Each row is a point on a tangle of strands that fork, close into loops and nearly touch. The rows are in no order.
In the rows, zero is written as 128.
Two points are linked if the straight distance between their rows is under 190. Some points are linked to none.
Q_332: [132 113  87  79 112 127 116 167 110 157  97 131 120 152 178 156 118 111
 113 110 139 165 149 148 189 123 174  97 133  38  84 126 145  52 126 115
  90 174 140 182 124 109  78 107 114 152 140 121 134 125 215 113 113 146
 152 178 167  70 125]
Q_796: [ 83 122 126 122  81 121 160 132 120 136  97 168 141 139 139 105 146  96
 150 136 129 147 143 157 164 144 138  52 115  68 132 102 110  87 120  98
 153 155 110 137 158 124 130 121 145 192 132 174 166 147 162 107 117 139
 178 101 108  98 137]
Q_913: [165 170  93 146  98 125 122 140 122 102 114 107 135 138 156 181 164  60
 100 206 155 151  95 167 182 148  85  64 156 122 102 123 162  73 149 100
 122 170 163  78 179  95 102 110 133 145 134 179 139 113 148  69 149  95
 157 175 191  89 129]
Q_432: [166 142  86  66 132 149 133 152 123 145  73 151 127 150 146 185 151  90
 132 106 123 193 121 135 194 146  95  90 113  69 105 124 152  59 145 102
 152 157 114 128 135  84  92 100 161 165 134 209 133 132 142 129 111 126
 162 150 114  94 120]
Q_350: [106 104 118 105 179 133 139 148  87 135  99 125 103 145 141 115  59 183
 146  88 112 118 143  80 126  88 134 172 102 137 136 128 145 144 103 144
 110 123 116 149  90 157 160 152 117 102 117 139 113 123  94 169 142 124
 138 100  99 151 139]
Q_973: [113 125 156 172 144 147  89 116 123 171 144  56 151 114 134 134 145 174
  96 118 144  90 138 136 130 122 199 153 156 133 100  86 144 152 132 149
 126  69  83 140 114 149 126 105 101  74 130 156 159 124 107 164 118 137
 128 101 101 124 102]
Q_200: [114 104  63  94 118 131 138 191 119  63 126 167  88 121 129 129 142 132
 151  98 137 161 163 110 161 155 117 118 114 108 145 158 108 122 140 125
  93 178 198 138 180 141 143  97 174 210  96 108  99 123 136  76 143 109
 141 103 144 107 150]
Q_205: [138 114  91  55 129 127  92 154 104 119  89 149 114 171 210 181 108 142
 119  88 144 201 143 122 184 133 159 110 107  73  80 130 135  73 122 102
 117 163 137 199 127 122 127  93 126 145 132 130 119 139 220 143 121 145
 132 173 126 113 133]
Q_916: [140 143 112 195 105 118  94 138 114 143 140 138 183 101 120 108 186 106
 132 133 121 114 121 158 153 140  93 137 143 118 128 150 111 128 131 122
  97 156 153 123 125 106 126 133  67 112 136  89 159 136 154  94  78 113
  95 137 157 185 186]
Q_226: [ 87 121 150 198 131 143 107 130 136 172 153  91 176 134 129  90 156 194
 123 127 142  99 164 183 135 105 174 140 138 131 112  80 154 128 129 115
 106  68 103 148 104 168 139 129  81  81 175 147 189 106  81 147 120 147
 175  74 125 170 127]
Q_697: [111 110 158  98 115 107 127 105  94 178  63 163  99 147 108  97  55 142
 150  89  99 144  89 127 133 167 143 104  70  60 107 100 141 125 127  87
 132 132 113 170  72  95 139 142 130 159  95 136 150 145 206 175 101 175
 106 142 105 157 163]
Q_470: [ 97  96 116  75 161 138 171 135  97 152 112 159 113 141 151 119  62 166
 151  92 121 150 140  93 112 108 131 121 116 118 144  89 126 135  95 124
 143 104  97 131  93 138 165 137 127 123 113 135 134 158 123 141 144 157
 143 105  85 110 133]
Q_757: [124 147 137 108 178 125 136 125  99  80 129  93  86 161 127 131  43 145
 113 149 119 138  92  87  70 103 111 173 100 190 103 165 182 169 127 167
 129 155 153 127  62 137 156 152 129  41 130  98  87 103  95 147 223  86
 104 174 174 140 129]
Q_537: [154 136 122 164  96 123 115 112 140 133 139 125 167  80 115 122 191 100
 109 176 130  89 166 116 130 121 100 147 198 108 177 132 168 110 105 116
 110 149  84 107 175 137 108 100 100 142  91 139 115 135 103  99  89 101
 130 112 136  72 108]
Q_402: [146  99 158 165 162 115  98  86 103 133 133 125 167 112 106  88 140 176
 114  82 119 143 120  90 123 131 141 191  98 159 146 169  61 189 137 150
 113 134 121 165 107 126 163 129 114 108  92  69 123 106 100 148 106 122
  70 114  97 202 135]
Q_556: [156  92 144 110 119 130 103 131 128 118 130 115 138 100 112 120 149 125
 130 131 153 136 164 124 127 162 156 154 178  90 154 125  92 159 161 149
 110 131 107 139 189 130 104 107 174 188  88 133  89 123  95  97 126 127
 128 106  87 113  89]
Q_823: [132  94 143  97 179 147 150 120 125 174 171  99 113 140 161 121  74 144
 116 137 131 108 128 130  64  99 136 156 167 173 145  98 146 127  81 170
 115  55  67  96  78 137 116 155 110  73 143 100 123 143 102 117 142 156
 162 133 124  75 100]
Q_831: [102 101 184 139 135 124 181  86 113 165 120 135 133 123  94  47  61 184
 146 145  94  97 132 151  77 123 121 127 111 141 143 123 149 136 108 116
  95  53  87 127  76 139 132 171 123 139 127 116 155 107  68 135 133 176
 178  94 134 132 125]
Q_922: [165 170 144 171  99  92 116 106 151 150 140 112 142 125 129 163 157  87
 106 206 120 110 106 158 127 111  89 104 159 162 137 140 128  88  99 112
 147 176 125 105 132  95  94 152  95 108 156  98 165 123 149 109  93 142
 109 173 185 124 144]
Q_738: [126 131 133  95 127 115 121 128 108  90 110 101 120 163 163 151 100 118
 112 180 150 151 103 128 123 149 152  98 136 148 106 134 126 125 152 134
 119 167 160 123 166 120 128 109 160 120 126 118 104 119 142 116 196 120
 119 157 163 120 123]
Q_459: [101 121 175 139 112 141 160  90 138 149 130 149 111  82  74  42  99 133
 152 135 106  76 142 173  73 155 123 120 119 114 143 135 134 136 159 116
  99  38 108 115 114 132 100 150 150 183 133 126 146 122  90 135 108 170
 168  90 124 142 101]
Q_406: [109 131 112  78 146 124 172 151 134 128 129 180 107 152 143  99  77 110
 175 165 113 148 111 172 107 115  66  85 106 145 147 123 128 108 121 111
 126 112 141  87 114 108 138 174 143 130 165 121 132 127  95 126 173 132
 191 112 173 141 153]
Q_871: [ 66 115 172 163 125  93 153 104 114 128 116 124 139 173 124  76  91 216
 156 107 106 121 160 141 140 103 157  91  70 112 139 126 130 108 102 106
 103 113 105 201 126 140 143 145 121 140 140 118 167  91 116 172 141 154
 176  80 149 157 132]
Q_65: [135 174 145 101 102 121 154 121 152 150 104 127  84 145 164 190 122 111
 120 120 140 149 134 110 150 134 165  65 101 126  78 102 146  69 111 100
 188 136 119 146 118 116 112 113 124 139 150 146 160 160 222 154 132 163
 105 186 130  82 120]
Q_979: [159 113 130 111 170 105 106 108 108 138 131 146 150 112 124  91 127 162
 136  74 109 140 142  87 132 112 126 152 135 128 165 163  68 194 122 142
 142 120  91 132 101 148 179 131 105 139  86  91 131 157 122 133  79 155
  83 106  47 200 142]
Q_744: [148 126  92  73 171 150 121 147 134 134 144 103 130 131 155 168 100  94
 127 161 149 127 117 137  99 102 106 142 167 144 142 100 132 139 134 150
 156 106 101  74 114 150 123 141 148  93 161 187  90 154  74 120 148 132
 138 110  83 104  86]
Q_92: [134 124 131 184 116 118  94  94 102 164 145 123 179  96 134  96 172 129
  93 140 101  96 133 130 125 111 114 163 165 142 155 150 114 140  78 116
  93 132 113 125  88 118 157 132  52  72 111  80 161 120 113 125  89 132
 122 131 141 136 164]
Q_360: [ 78 127  91 129 102 143 132 150 105 160  77 152 172 162 147  88 116 108
 128 103 117 152 105 161 164 144  97  99 112  53  89  71 192 106 113  74
 113 137 123 148  54  98 139 129  86 125 144 223 153 123 146 153  99 137
 176 120 132 131 191]
Q_371: [122  90 124 128 187 130 135 125 112 124 117 159 155 141 135 162 115 158
 153 105 123 165  96 125 160 123 108 152 105 153 125 109  82 126 142 134
  99 146 136 141 115  56 159 149 122  98 105 103 100  85  95 130 147  96
 114 132 152 157 165]
Q_511: [138 116 145 172 153 165 130 156 152 128 164 103  83  89  90 154 186 183
 134  40 127 122 145  95 161 114 153 188 120 133 107 130 116 134 149 168
 101 123 132 175 174 110 104 123 134 149 116  98 116  91 149 132  82  90
  93 132 156 142 115]
Q_589: [135 141 147  97 130 112 148 118 119  88 133 111  98 153 139 134  79  93
 134 192 143 149  92 143  70 162 137  98 133 170 136 118 106 147 163 131
 141 123 145  89 153 110 132 141 175 123 128 125 112 143  98 118 225 129
 132 150 143 121 104]
Q_455: [136 178 165 137 117 130 139 119 145 145 121 118 103 154 120 191 108 142
 107  98 144 118 110 106 134 138 164 102  83 146  72 102 133 124 128 114
 197 125 127 140 107 117 129 117 104  91 158 158 175 157 197 176 139 163
  88 176 118 142 124]
Q_138: [ 92 127 136 150 154 151 135 128 101 111 118  87 127 145 118 102  83 185
 131 124 115  96 135 100 100  88 129 176 117 138 124 134 182 135 113 134
  99 106 134 147  83 159 145 139 113  63 139 148 107  90  82 189 151 120
 154 101 153 136 125]
Q_412: [120 159  87 127  86 143  97 161 139 135 118 112 146 143 155 147 158  68
  99 135 156 130 110 149 165 181 134 100 138  64  89 102 159 102 161 115
 123 153 182 112 143 124 104  83 127 146 141 170 134 149 193 108 113 132
 126 163 122 133 157]
Q_960: [ 75 131  76 133  88 166 109 197 161 118 165 123  97 107 140  82 151 119
 131 118 145  96 180 138 113 159 148 126 152  98 107 135 150 129 152 135
  85 104 190 133 164 192 116 110 178 170 186 119 119 128 143 100 134 113
 152  93 116 125 142]
Q_655: [114 113 144 102 169 145 186 112 118 137 150 106 103 138 162 106  47 149
 125 157 117 112 139 113  43  92 140 155 130 208 150 128 138 172 105 153
 104  91 121 124  85 152 151 195 139  65 132  79 119 124  81 123 188 132
 131 139 149  90 112]
Q_380: [ 92 159  32 130 104 164 100 187 144  98 150 112 115  94 165 117 168  98
 106 153 155 102 164 114 128 150 124 135 182  92 126 128 180 124 129 132
 107 131 193 106 171 190 139  90 148 138 161 174  99 141 142  95 134  87
 140 105 145  71 148]
Q_751: [154 126 192  93 137 114 139  66 133 121 140 118 125 124  82 112  65  96
 114 144 124 129 102 108  70 133 124 175 140 149 159 181 108 176 135 176
 162 127  86 114 112 104 105 148 167 142  99  96  98 129  84 127 159 127
 102 150 112 123  61]
Q_577: [133 138 100 142 151 144  83 105 117 146 169  83 137  84 140 115 137  78
  88 181 125  76  83 122  53 134  88 188 187 171 135 128 147 177 107 139
 119 105 125  39  62 138 156 134 101  54 131 133 114 159  99 106 121 104
 109 145 123  98 143]
Q_633: [ 74 120 140 136 115 114 200 137 139 104 129 178 113 151 139 102 120 127
 172 141 120 150 117 144 133 119 106  68  92 146 152 111 110 111 118  97
 107 131 135 126 157  98 166 160 138 154 125 124 141 118 115 120 160 112
 173 117 184 100 161]
Q_683: [178 176 114 152 113 125 104 133 153 121 123 115 130 139 126 176 161  82
 117 185 116 139  81 161 137 127  83  98 138 155 101 139 134  76 146 117
 145 154 155 103 152 100  92 127 123 103 155 133 125 110 145 114 133 115
 119 183 188 148 125]
Q_198: [107 156  47  93 115 170 111 166 135 149 110 107 126 128 166 147 144  67
 100 144 155 110 125 129 147 148 117 124 184  66  99 105 195  88 136 113
 136 142 163 107 129 145 132  73 132 119 140 197 108 159 172 113 126 119
 146 143 128  74 146]
Q_761: [139 139 167 183 128 138 138  84 132 151 124 112 138  99 106 155 162 143
 106 123 102 109  75 118 135 133 118 159 113 174  99 111 118 140 132 126
 145 137 116 113 105  76 145 148  98  77 118 116 137 100 111 153 119 114
  89 175 159 150 155]
Q_576: [ 96 119 117 134  80 103 177 145 127  78 111 171  99 115 110  96 154 147
 173 101 110 140 169 112 175 148 121  90  85 116 157 163 125 106 127 115
 110 179 158 171 193 126 137 102 150 227  80 109 114 108 161 100 115 122
 141  89 160 118 154]
Q_480: [143 126 117  86 120 117 139 114 112 109 103 157 106  84 119 112  90  68
 134 162 104 102 121  69  86 142  90 126 159 139 176 163 138 144  96 110
 148 154 115  80 107 115 150 137 124 139  50 130  94 174  99 131 133 121
 121 126 108  54 110]
Q_253: [149 122  98 125  93 124 109 183 119  66 129 128 105 107 139 149 177 116
 122 148 156 163 165 122 161 165 121  99 148 127 137 141 132 103 156 139
  91 160 189 123 216 146 117  74 186 199 105 121  78 124 141  55 139 112
 133 119 130  90 133]
Q_573: [139 132 181 120 113 148 149 114 166 125 145 147  93  77  57  73 139 126
 147 116 107 101 158 151  94 170 108 155 128 112 154 159 115 142 177 155
 119  64 123 137 165 122  79 139 182 201 129 103  99 111  87 114 100 129
 136  81 126 157 100]
Q_659: [ 73  94 181 151 105  98 166 104 115 171 120 131 155 163 143  60  87 172
 163 144 121 111 148 167 117  89 149  78 122 117 139 106 133 101  73 103
  99  93  74 151  90 124 123 166 103 125 151 132 174 104 103 138 120 187
 200  79 146 131 132]
Q_483: [121  81 119 105 163 107 145 124  97  71 112 163 130 131 139 143  99 136
 169 133 117 183  94 105 136 112  81 150 102 162 150 155 102 152 134 122
  91 180 135 125 132  71 167 150 135 117  69 100  81  86  65 119 179  92
 132 138 191 118 150]
Q_156: [140 140 134 131 155 157  57 114 113 128 127  53 116 163 145 207 112 176
 110  87 170 150 122 111 169 103 162 181 128 124  77 122 138 121 132 164
 114 123 110 169 121 113  95 111  86  52 144 115 121 103 158 173 138 135
 100 165 148 134 126]
Q_347: [117 119 131 135 175 146 170 122  96 110 155  78 118 138 125  94  52 142
 106 166 107 121  99 117  51  94 117 208 111 203 147 150 137 196 106 184
  93 111 131 130  47 140 156 190 131  33 122  94 114 101  56 130 203  90
 116 140 160 111 115]
Q_894: [102  77 156  82 117 120 132 110  81 188  72 146 133 149 143  99  78 127
 146 117 137 157 111 124 140 154 154  93 123  51 119  74 125 104 109  95
 109 152  73 161  76  79 133 138 115 156  80 146 150 152 189 137 128 177
 152 129 108  99 155]
Q_664: [101  65 127  68 129 118 169 122  95 153  84 160 115 143 140 123  74 153
 165  99 123 166 139 109 146 112 142  88 118  88 155  77 125 103 110 104
 118 134  75 164 114 109 149 136 133 169  86 161 128 145 142 145 146 136
 184  97 106  66 113]
Q_933: [ 74 128 158 137 111  98 153 135 128 103 107 137 135 174 137 118 105 184
 160 110 127 152 147 132 136 110 162  84  70 103  96 126 129 106 124  96
 139 156 143 173 152 156 145 117 146 151 151 156 147 117 142 177 150 136
 159  88 133 156 133]
Q_307: [113 119  74  44 142 131 151 170 134 128 118 193  95 135 124 128 124 125
 162  71 101 150 148 104 147 127  95 108 118 108 147 164 131 103 130 135
 168 137 153 150 128 145 149 119 146 175 128 132 108 153 179 131  99 143
 135 114  92 151 138]
Q_631: [112 123 162 177 125 154 116  95 140 151 160  65 146  98 121 139 148 141
  95 128 127  63 152 101  96 119 166 166 201 142 135  93 182 139 108 145
 145  67  78 106 122 165 113  93 106  73 107 170 142 141 103 162 109 132
 129 110 106  72  75]
Q_813: [122 112 167 116 130 130 131  96 121 113 137  81 123 127 111 106  75 116
 105 153 125 100 124 115  70 153 160 181 137 140 145 134 123 175 152 163
 103  92  95 129 112 128 107 138 156 126 102 116  88 110  70 138 175 115
 130 117 120 119  85]
Q_634: [125  94 128 159 154 103  94  96  91  89 128 138 179 117 105 102 140 156
 133 106 106 145 118  77 127 120 121 188  99 159 168 179  77 184 123 122
  95 192 153 148 107 127 192 129 114 101  65  70  95 111  81 142 139  98
  83 114 116 163 137]
Q_767: [192 122 173 104 157 107 100  69 142 127 159 113 138 118 119 145 114  92
  92 143 125 126 123 105  79 100 115 173 176 151 169 190  85 153 115 185
 145 138  79 122 137 119  86 134 130 123 101  64  94 138 101 112 112 126
 102 170 112  84  62]
Q_148: [137 118 124 155 170  92 147 139 113  58 105 163 144 108 106 122 144 123
 185 157 103 152 104 119 123  90  63 158  68 185 169 158 120 157 111 103
 124 177 149 113 120 116 171 157 131 113  90 131  86  82  18 130 155  84
 126 109 171 146 139]
Q_758: [127 142 127 212  91 153 122 126 145 126 148 120 164  64 102 110 220 140
 101 104 118  91 160  95 141 159 144 149 138 132 123 117 115 150 144 124
 129 134 141 129 155 155 160 103 122 165 113 132 144 132 123 120  88 102
  83 126 103 147 154]
Q_591: [ 87 112  89 115  90 124 177 148 132 132 115 177 144 135 134  98 171 101
 164  99 120 162 189 133 194  96 115  70 130  96 171 100 124  88  87 100
 150 157 103 135 154 160 143 105 132 206 117 182 166 157 143  91 108 106
 199  71  79  84 133]
Q_746: [128 130 131 105 171 132 134 147 132  87 137 143  78 167  93 122  70 162
 138  91 135 117 114 131  73 137 133 132  54 172  96 167 166 164 142 151
 162 102 183 146  95 166 130 138 166  80 184  97 105 122 135 180 180 105
  91 146 125 210 117]
Q_981: [124 124 155 173 154 141 145 123 134 135 118 138 132 140 111 173 149 155
 138 108 126 152  89 150 175 124 118 131  89 133  88  88 105 107 145 123
 121 139 128 149 129  52 144 166 123  99 129 140 138  74 126 150 137 105
 116 154 178 163 155]
Q_489: [109 106 114 176 139  84 133 126  93  76 113 163 160 109 108  86 134 143
 160 142 102 123 131 105 147 114  86 149  80 140 166 167 117 161 104  84
 108 186 163 129 128 132 188 132 112 125  88 127 120  93  44 145 130  89
 119  84 146 173 167]
Q_491: [144 120 121  96 131 105 162 114 142 134 152 191 104 117 117  84  90 110
 148 117  81 114 135 111  76 120  84 114 120 174 176 173  86 162  92 118
 148 114 140  65  73 144 167 162 109 137 139  66 152 169 125 122  99 155
  99 121  84 160 153]
Q_560: [121 133 103 180 125 161 101 121 119 153 159 103 182 108 152 127 157 100
  84 164 144 105  58 139  92 158 121 145 170 180 124  87 115 166 124 118
  96 111 137  64  78 110 186 131  87  48 128 139 144 143  96 119 152 116
 111 157 137 120 173]
Q_383: [131 133  94  37 145 135 156 162 153 108 136 192  81 159 145 134 101 110
 155  80 119 154 136 135 107 146 111  93  74 127 123 145 105 126 142 132
 189 103 154 129 130 180 134 111 175 154 171 120 122 179 181 135 132 146
 116 126  53 164 124]
Q_494: [146 135 100 141  93 105 153 138 165 118 150 142 119 108 141 131 179  86
 129 172 147 109 185 119 149 103 103  89 186 118 196 136 150  83  87 121
 119 146 111  87 207 166 104  96 113 178 103 135 120 140 134  76 111  84
 167  94 144  25  95]
Q_258: [180 119 159 124 127 131  94 101 162 145 162 117 142 103  84 120 159 131
 124 101 142 128 122 147 117 143 177 149 133 134 129 128  50 178 184 158
 162  74  97 138 155 129  87 124 158 163 131 109 125 133 129 123  86 157
  82 126  44 184  95]
Q_644: [167 101 144 118  98 129 120 123 163 130 154 134 127 112 101 144 172 131
 124 126 160 139 136 154 149 176 193 120 149 112 145 103  61 161 199 155
 107 111 124 127 193 111  84 121 188 196 116 112 107 138 135  84 116 138
 117 127  77 138 105]
Q_144: [ 90 135 128 146  88  86 200 137 147  63 114 182 104 128 112  76 151 119
 185 139 105 136 155 123 145 115  91  73  90 145 180 147 107 108 112  88
 121 168 142 121 182 132 149 123 141 200 106 102 147 119 104 101 126 103
 170  75 154 113 154]
Q_593: [162 113 128 107 148 111 135 101 130 127 138 163 143  96 110  95 138 130
 133 112  96 105 117 106  90 123 109 144 116 160 161 171  77 186 113 133
 168 103 119  86  97 164 175 146 127 137 127 110 139 167  82 136  92 148
  87  96  36 190 123]
Q_122: [158 145 109  87 140 152 139 156 140 142  96 157  90 131 110 141 136 139
 147  77 115 163 143 123 171 118 105 118 114  82 118 134 153  84 151 136
 166 124 112 155 152 103  96 116 163 160 143 177 122 125 162 138  79 127
 155 131 119 128 107]
Q_782: [190 142 120 182  98  79  94 119 127 156 130 144 188 117 120 157 201  78
 143 178 130 130 112 179 187  97  95 126 144 107 138 138 120 109 110 113
 107 186 138 123 125  99  95 153  60 131 130  92 147 121 146  72  63 135
  99 156 178 160 175]
Q_780: [142 157 142  99 107 131 145 136 144 173  94 110 109 157 166 188 139  94
 118 125 137 132 132 135 168 114 173  86 131  67  88 101 163  54  96 102
 148 140 107 161 121 106  81 144 103 148 155 148 155 145 223 155  88 169
 150 169 146  61 108]
Q_465: [154 144 115 145 144 151 128 126 166 119 136 109 128 126 127 221 170 168
 114  86 142 148 156  71 175  99 149 124 118 170 113  94 121 125 122 135
 183 121 107 110 188 137 145  91 116 121 122 174 142 141 144 152 108 119
  96 147  83 100  81]
Q_31: [117 127 158 138 123  92  86 130 109  77 102  97 111 182 145 170 110 176
 126 134 154 163 114 146 153 147 181 109  92 131  92 134 122 119 146 143
 106 172 173 181 176 119 115 104 164 114 125  99 116  77 147 142 192 134
 124 143 167 161 120]
Q_439: [ 88 124 162 163 116  89 117 125  83  70  78 116 132 189 126 152  96 198
 134 128 152 151 119 122 146 153 177  99  56 124  87 124 145 125 140 100
 135 166 160 187 144 124 164  86 152 115 118 145 116  99 127 182 197 129
 124 127 139 180 139]
Q_123: [113 133 160 112 137 136 132 113 112  78 124  84 105 148 108 113  72 109
 120 198 141 110  98 138  48 154 158 149 129 139 128 137 140 169 175 155
 106 105 136 118 144 129  96 156 201 130 119 131  81 113  63 124 227 104
 143 136 149 124  86]
Q_381: [122 139 128  94 146 116 161 140 160 106 125 183  77 150  98 117  85 127
 152  89 110 109 117 129  78 144 105  88  58 166 110 169 136 135 148 120
 182  99 190 119 119 158 140 132 166 124 162 105 133 154 149 152 162 121
 113 119  95 220 131]
Q_393: [217 142 162 111 127 127  62 104 157 152 157  97 134 112 109 170 153 116
 100 114 132 126 109 152 132 123 144 162 157 122 122 153  79 150 174 179
 146 110  98 138 138 129  49 121 126 144 154  78 129 144 163 107  77 162
  63 158  97 160  90]
Q_980: [142 116 127  84 137 106 151 118 133 156 139 197 116 139 121  76  94 108
 153 139 104 136 111 143  92 125  57 105 130 138 167 134  95 143 108 116
 121  98 120  93  94  98 127 172 121 131 141  91 135 140 102 109 107 163
 152 118 128 148 143]
Q_963: [166 157 138 143 152 149  48 103 144 153 175  76 153 102 127 135 156  90
  77 161 125 108  91 149  58  98  84 193 176 183 139 155 115 152 133 176
 144 110 109  93  81 139 111 125 102  56 176  83 115 137 107 104 106 107
  89 166 136 126 117]
Q_323: [130 128  99  89 166 161 115 146 147 123 125  98  98 135 141 166  95 159
 114 111 152 129 153  99 122  86 136 171 145 122 108 111 162 131 139 153
 184 101 104 130 144 165 105 113 142 104 155 183  96 143 117 164 133 134
 128 108  86 111  74]
Q_919: [153 155 156 138 104 106 122 123 136 169  96 120 137 142 127 175 156 121
 141 124 129 128 139 150 194 110 169 118 118  67  86 127 129  91 124 129
 159 150 120 177 133 116  84 158 103 143 139 132 163 120 199 133  66 175
 113 148 144 149 118]
Q_320: [154 144 120 141 107 100 107 139 127 163 113 154 138 146 114 117 164 135
 145  95 109 139 139 152 199 114 133 116 100  63 102 150 129 103 125 131
 152 138 140 190 136 126 106 141 113 161 144 117 157 141 192 127  52 165
  97 125 116 206 143]
Q_449: [131 130 106  96 152 149 157 140 160 127 113 102 103 130 141 194 118 164
 123  78 149 143 166  61 156  83 160 120 139 130 113  92 147 117 108 128
 184 112  94 106 180 162 139  89 143 132 116 194 110 138 129 157 141 119
 147 117  93  56  76]
Q_699: [105 148 100 167  87 165  93 146 132 139 128 123 143 120 121 140 179 112
 100 105 147 116 113 148 168 198 159 118 118  89  67 100 139 127 171 117
 114 146 185 152 139 126 121  82 143 141 132 157 146 143 199 134 110 129
  81 145 121 170 172]
Q_340: [ 64 112 168 207 121 125 120 113 112 137 132 116 165 133 112  71 138 213
 124 125 131 109 139 153 137 120 171 129  97 135 113 112 129 133 134 107
  94  91 135 175 111 163 151 133 105 109 174 135 183  77  91 164 136 131
 158  82 145 190 157]
Q_682: [144  97 117  59 190 160 160 134 148 150 153 126 101 116 154 144  84 119
 131 120 145 121 131 135  81  97 126 149 176 152 166 109 114 140 126 170
 133  64  78  68 133 139  99 168 141 124 140 119  95 150  98 104 144 132
 166 111 108  65  76]
Q_386: [ 72 150 127 176 106 134 126 146 100 105 121 112 133 124 117  64 111 173
 136 137 109  81 142 129 111 129 132 150 110 110 117 136 187 129 119 101
  90 101 164 151  94 169 135 125 109  93 154 155 136  90  90 172 142 117
 150  91 167 163 149]
Q_63: [122 124 102 156 115 166 115 145 123 139 157 130 154  97 137 137 163 114
  91  92 142 104 115  99 153 164 170 134 159 134  94  85  95 152 156 133
 120 125 139 128 130 122 162 108 104 115 110 139 141 146 163 121 116 122
  92 141  92 126 159]
Q_366: [144 141 172 144 137 132  98 109 117 149 139  94 117 153 137 191 121 159
 106 103 160 129 123 131 154 145 192 132  99 129  76 115 113 143 127 149
 153 122 119 161  96 119 111 137  94  71 145  90 154 122 206 164 135 163
  77 166 131 154 132]
Q_48: [155 135 146 172 146 146  94  91 128 162 152  79 159  80 108 132 179 118
  91 137 115  89 140 109 114 113 108 192 199 127 145 128 174 112  94 151
 128 124  85 110 129 125  95 103  89  92  90 144 111 130 110 132  79  98
 123 125 136  79  90]
Q_275: [ 99 169 102 122  72 129 153 173 165 104 151 156  95 113 117  74 151 105
 143 127 116 102 165 161 110 148  92  97 150 118 125 157 150  95 146 124
 118 123 185 124 161 153 105 124 149 183 165 104 141 138 167 109 107 123
 160 111 163 129 142]
Q_254: [142 150 109 108  95 117 170 157 161 106 152 164  96 102 126 116 164  78
 149 147 114 128 181 138 124 124  84  92 164 139 187 164 129  87 126 131
 123 117 132 108 191 153  92 119 141 187 147  99 126 149 151  74 107 121
 159 109 158  83 109]
Q_895: [150 141  86 150  90 134 116 160 145  90 142 115 156 106 149 156 186  74
 100 186 166 156 126 146 156 166 117  94 170 120 133 118 135  96 166 109
  87 150 164  83 206 108 103 103 156 155 112 145 118 111 130  66 158  92
 141 159 175  71 139]
Q_95: [130 115 133 120 101 120 126 104 118 167  87 141 165 139 127 119 130  91
 131 151 145 136 103 172 167 154 139  90 151  50 141 105 111 107 120  96
 113 152  94 129 119  78 107 138 102 182 101 162 152 150 155 116 100 168
 153 128 118 101 145]
Q_353: [106 151  84 102  96 116 144 150 150 145 120 130 150 145 162 108 152  54
 131 187 154 124 137 190 130 131  96  70 159 108 156  88 136 108 106 111
 159 108 116  71 141 161 127 130 137 149 172 208 141 166 101  93 129 135
 183  81  81  94 134]
Q_930: [109 115  71 148 126 184 102 159 133 151 182 115 174 104 181 140 173  88
  86 130 158 108  99 125 131 161 136 140 185 138 115  60 118 159 141 109
 106 117 148  61 105 127 179 108  89  87 121 146 130 146 129 103 119 122
 114 150 110  96 171]
Q_324: [207 145 162 126 142 128  68  89 154 156 170 101 152 107 103 172 171 109
  84 139 116 123 123 126 101  91 116 181 171 165 150 175  99 138 128 176
 159 118  87 114 134 129  81 138 111 116 146  76 112 148 124 103  67 129
  80 167 110 139  80]
Q_54: [148 142 125 167 128 132  60 139 128  90 124  74 126 143 140 223 155 170
 101 101 170 148 153  86 176  92 170 167 123 136  89 123 135 122 127 145
 160 151 111 150 166 125 125  84 113  95 121 154 123 117 148 155 141 120
  86 158 118 116 106]
Q_477: [160 161 204 210 120  94 134  79 151 155 148 146 148  97  78 153 176 120
 117 144  99 100  91 146 130 123 117 127  89 183 114 137  74 151 111 108
 178 141 140  92 104 100 141 158 113 114 136  95 169 120 123 129  92 138
  63 168 123 174 138]
Q_479: [135 135 107 119 175 114 107 144 119  84 125 129  97 161 102  97  64 121
 147 132 120 121  76 132  66 145 104 142  88 173  98 178 168 157 145 146
 123 137 204 120  64 143 138 143 130  51 150  88  97 105 111 151 204  76
  90 153 163 213 163]

A tip is a point with one link. Name the tips that can be reached along the links from each point below, in the order of the rows.
Q_48 | Q_697, Q_556, Q_573, Q_758, Q_591
Q_455 | Q_432, Q_205, Q_320
Q_371 | Q_92, Q_477

A fork is a point with three links, a tip a point with one. Leave the first point through the second and follow the links. Name the first fork or tip that comes.
Q_744 / Q_682 | Q_432
Q_823 / Q_682 | Q_780
Q_483 / Q_148 | Q_92
Q_380 / Q_960 | Q_340
